Points on a hilly landscape, in no order, each with its height.
A climber steps from a point to the highest of its 2 nearest points, and stops where none of them is higher. Distance is the straight distance between rows; heights are no part of it.
k481 h=183: [  8 -27 -13  30  20  37  27   7  52  21  15 -21  34  -3  10   0  13   3
 -20  -4   9  19  -3 -12]
k761 h=388: [ 22   8  42 -38 -41   6   0  38  23   0  -7  27  -1  -5  44 -13 -31   9
   6  15 -24 -33  29  24]
k741 h=160: [  7 -32 -17  12 -29  25  47 -28  39  43 -11 -40  17   4  21  18 -29 -32
  -6   4  10  39 -19  24]
k480 h=451: [ -1 -11  39  31  13 -19 -39  23  -6  -3 -20 -18 -26   3 -14   3 -68  16
 -34 -27  16   4 -42  10]
k872 h=58: [ 46  -2  64  12 -47  31  -5  48   2 -15  50   7   9 -10  42  19 -26 -18
 -18 -16 -16 -18   5  10]
k92 h=130: [-11 -37   4  26 -15   6  33 -51  45  49 -26 -27   1  15 -15  11 -40 -18
 -27   7  14  35 -19  -7]
k108 h=487: [-17   9 -54 -15   2   4  -3 -18 -23   3  -7  -3  -4  32 -14  19  38   8
   4  22   0  12  11  14]
k942 h=619: [-50 -23  26  26  43 -42  56 -29  34  -4  -3  -1 -18 -35 -29 -33 -14 -30
   1 -12 -10  35 -51 -52]
k337 h=471: [ 21  10 -13 -42 -35  -3   1 -46 -31   7 -14  11 -15  20  -1   0  20   4
  28  28  -8   6  57  42]
k542 h=209: [ 35  10  30 -16  14   8 -35  21   1 -28  19  23  10   5  24  -1  34  25
  -3  -1 -29 -19  41   1]
k362 h=359: [-30   8  22  23  42 -21 -29  36 -11 -27   8  19   3  -6 -22  -1  23  13
 -24 -10  -4   5 -31 -34]
k153 h=108: [ 11  -2  33  31 -26  27   9  -7   1  15 -10 -27  27  18  18  36 -35  -7
 -45   8  -8   6 -15  -1]
k325 h=366: [-20  -6 -30  -8 -27  31  17  -1  -8  48  -3  -2  10  17  15   9 -39 -17
  13  15  15 -10   9  10]
k479 h=536: [  3  36  37   6  16 -18 -42   8 -15 -21  -5  32 -17  17  -8 -20  10  41
 -10  17  13 -12  19  -3]
k467 h=508: [  3 -40 -87  -6  -6 -23  24 -15  -8  -5  -8 -32  -3  -7 -31   3  50  -8
  40  -8  19  37   8  15]
k430 h=557: [-51  -6  15  23  35 -22 -16  -1 -29  -1 -25   7 -16 -30 -36  -6 -22  -5
  15 -12  -5  10 -16 -40]
k969 h=245: [ 22   9 -47   6  18  40  12  -9  -8  -9   5 -37  21 -28   6  20  31 -11
  21  -2 -10  26  -6  11]
k904 h=397: [ 32  34 -40 -47 -33  12  10 -31 -23 -14   6 -13 -38  18  14  20  34 -18
  33  22  -5   7  33  56]
k641 h=473: [ -3  12  28 -20  47 -64 -54   6 -28 -34  -2  29 -59  -2 -33 -20   4  25
  22 -24   5 -12 -17 -12]
k961 h=405: [ -6 -11  11   9  15  19 -24  32  -5 -10   1  11  28  10   2  15  16  27
 -29  -5  -7   3  -8 -12]
k928 h=261: [ 40  43  20 -33 -13  16   2 -30  -3 -26  27  12  -1  21  16  28  65  17
 -13  16   0  -4  52  20]
k975 h=629: [-49  -2 -30  25  34 -11   5 -15 -38  10 -21   7 -13 -14 -30  -6  -3   7
   8   4  16  18  12 -31]
k443 h=112: [-36 -27  13  27   1   1  15 -22  26  53 -23  -3 -18  20 -12   8 -64  -7
 -26   4  20  16 -23 -27]
k123 h=596: [ -3 -42 -97  13  -9 -53  39 -25   5  -2  -3 -18   2 -19 -45 -22  44 -11
  53  -9  11  22  -6 -15]
k315 h=36: [ 56  13  65 -22 -40  35   7  37  18 -13  50  36  -9 -37  47  -1 -21 -43
 -16  -6 -35 -15  13  18]
k848 h=572: [  3   6 -22 -25  -8  16   1 -12 -18  -1  -8  10  10  23  10   9  21   3
   3  29 -32   9  37  28]
k226 h=406: [ 30 -13  44   4 -37  -6 -37  33  12   4  -2 -10  -2  20  22   6 -57  18
 -33 -13  -1 -30 -27  26]
k436 h=547: [-30 -27  26  43  42 -29  25 -20  37  18  -6  -8  12 -17 -12 -14 -27   6
 -18 -12  -4  34 -38 -41]
k840 h=177: [-48  28   1 -12  21 -52 -11  -7 -23 -18   3  20 -25 -16 -47  -4  45 -18
  13   3   0 -26 -31 -49]
k516 h=518: [-11  18  11 -19 -18   8 -34  20  -7  20  -3  19  -5  32  11  -5 -35  17
   1  20  25 -34  23   2]
k764 h=197: [ 21 -19 -60  -2  -7  39  49   2  37  23   5 -33   5  -5  21   6  -8 -20
  16  -2   3  45  -4  35]
k44 h=442: [ -9 -29  28  19   7   2 -30  27  11  27 -15 -12   9  16   4  16 -49  21
 -27 -22  10  -5 -26  -2]
k10 h=215: [-18  24  -5  -3   9 -23  -7 -20 -19 -43  -1  -4  22  19 -23  10  67   9
   2   6   1 -25  12 -29]
k736 h=236: [ 28  32  30 -14   5 -17 -17 -14 -11 -37  15   5  16  18  -2   7  72  16
  -6   7  -5 -17  35 -17]
k154 h=290: [-26 -38 -44  10  22  18   8 -14  12  33 -16 -14  18   7 -21 -17   7 -24
  16  -4  20  21  20  -6]
k273 h=286: [ 32  19 -44 -16   0  47  23  -3 -22 -11  16 -37 -19 -16  30  20  -4 -38
  15  12 -24  21 -16  39]
k621 h=158: [-22  24  12 -13  18 -48 -33 -17 -36 -25 -20  32 -10  -9 -45 -21  26  -3
  11  18 -24 -26  -1 -37]
k30 h=131: [ 18  -7   2  11 -33  45  36 -17  19  19   9 -43  28   4  33  43 -19 -38
 -28   9  -1  20 -29  18]
k816 h=232: [  3  -8  20  -4 -16  34   3  38  25  22  13 -23  15   8  49  22 -43 -13
 -11 -16  26 -24  -8   0]
k254 h=590: [-34   4 -11  -1   5 -38 -21 -39 -60   3 -22  11  -8   2 -25   5  27  14
  16  10  16   8  35 -12]
k183 h=162: [ 67   3  25  -7 -23 -17 -37  34  26 -38  18  33 -34  -3   6 -31  11  63
   3 -28  15 -28  30  32]
k93 h=440: [-14 -16 -69 -10   4 -25  13 -32 -24   4 -10  -9   6  26 -45   9  52  -5
  16   5  21  28   5   9]
k612 h=445: [-47 -15 -40  13  40 -41  40 -31   9  20  -3  18 -16 -27 -37 -36  22 -11
  24  -1  15  29 -26 -41]
k75 h=184: [ 48   8  33 -33 -20  -4 -49  20  14 -27  32  19 -12   8  32   1  24  35
   5 -23  11 -26  35  22]
k538 h=532: [ 20  23  12   7  34 -33 -59  29 -15 -24   4  31 -45   2 -25 -33 -36  37
   0 -21   6  -8 -31  17]
k708 h=472: [ -7  18  25  15   9   1 -21   8 -18 -11 -26  17   8  10 -13 -29 -18  23
  -7  30 -26 -11  22   2]
k759 h=496: [-30  -5  42  34  42 -18 -28  23 -20  -4 -12  -4 -36 -20 -25   1 -42   6
  -8 -35  10  19 -44 -17]
k172 h=495: [-24 -46  34  34  26 -11  -6  -1  38  17 -19 -23  12  -4   0  -1 -26  11
 -35 -30   9  17 -26 -20]
k822 h=218: [ -2  18 -54  15   6   4  18 -14  -6 -16   0 -33  32 -23 -19  13  51  16
  18   6   6   4 -10 -17]
k803 h=331: [ 38  40 -15 -40 -11  41  24  -2 -16 -22  32   1 -27  -5  45  12   3 -39
   3  17 -25  -7  14  41]
k767 h=477: [ -1   0  -5 -11  -2  43   2  15  -9   3   0  -2  29  17  23  23   2  -3
 -12  12 -24   6   5  21]
k780 h=191: [-27  -5 -22  29  23  -9  19   8   3  -4  -8 -22  42 -35 -31  -2  35  -1
  -2  -2 -10  -8 -33 -46]
k465 h=399: [-58  -4 -35  -5  22 -58  47 -34  -7   8   3  14 -40 -31 -29 -27  41 -39
  25  -5  29  -9 -27 -52]
k63 h=325: [ 15  44  28 -49 -38  27  25  23   5  -9  16  26   5 -20  53   7 -20  -9
   5   6 -18 -34  26  14]
k525 h=294: [ 24  47  12 -48 -26  29  13  -1  -2 -11  35  16 -13  -7  48  16  30  -9
  -4  11 -14 -24  34  20]
k166 h=275: [ -4  21  34 -34 -32  28  19  31  -5   7  27 -10  20 -17  64  24 -28 -30
  -1  -7  -1 -24  -2  18]
k271 h=142: [ 63   6  29  20 -24 -14 -28  49   6 -36  20  33 -28   3  -4 -39 -31  55
 -19 -25  10 -34 -11  38]
k858 h=435: [-17   9 -19 -42 -25  23  -6   0 -22  21   9   6   2  23  36  11 -15 -14
  27   9  14 -33  34   8]
k80 h=605: [ 12  28  31   9   4  -5 -51  33  -1   5   3  37 -30  20  -8 -19 -39  36
  -7  -5   8 -23  -5  -1]
k948 h=205: [ -7 -22   2   3   3  39   8  27  42  27  18  -6  25   3  27   5 -13   1
 -21  -9  31   2  -2  -2]
k224 h=505: [-24 -28 -67  27  18 -45  48 -38  26  12  -5  -3   6 -16 -36 -49  18  -2
  37  -8  -3  28  -7 -21]
k854 h=334: [-24 -26 -15  20  13  32   8  -8  -1  18 -35 -20  27  -6 -23   3 -17 -10
   1  -1   5  14  -2  -3]
k98 h=483: [ 45 -12  51  -9 -18 -10 -40  32  19  -1 -11  24   2   9  25 -22 -40  21
  -8  -1 -24 -26   4  29]
k449 h=401: [-15   9  -2  21  10  13 -13  -5 -31 -17 -30  -6  37  -2 -17  -9   7 -10
  15  24 -19   2  11  -3]
k833 h=242: [  0 -49 -57  18   1  14  46 -27  34  29 -16 -19  12   8 -18 -32 -16 -18
  24  -3   0  40   5  22]
k453 h=82: [ 40  -4  60   3 -26  29  -2   7   7 -12   6  -3  23   2  43  24 -32 -15
 -29   8 -37 -15   3  12]
k697 h=194: [-35  19 -30  -7   5 -50  -1 -32 -21 -11  -9 -10   4  -6 -51   9  65  -7
   7   8  11 -30 -17 -45]

Call two points neighbours if one is among the 2 nearest of the other. Go from one point of each pair to the other, from neighbour to neighbour, staying as high as possible. Name the lowest point that can't be avoided.
k98 and k942 -> k226
k942 and k123 -> k612
k975 and k123 -> k44

For each start below, name the point where the climber stops.
k183 -> k803
k872 -> k741
k697 -> k803
k764 -> k80
k481 -> k80
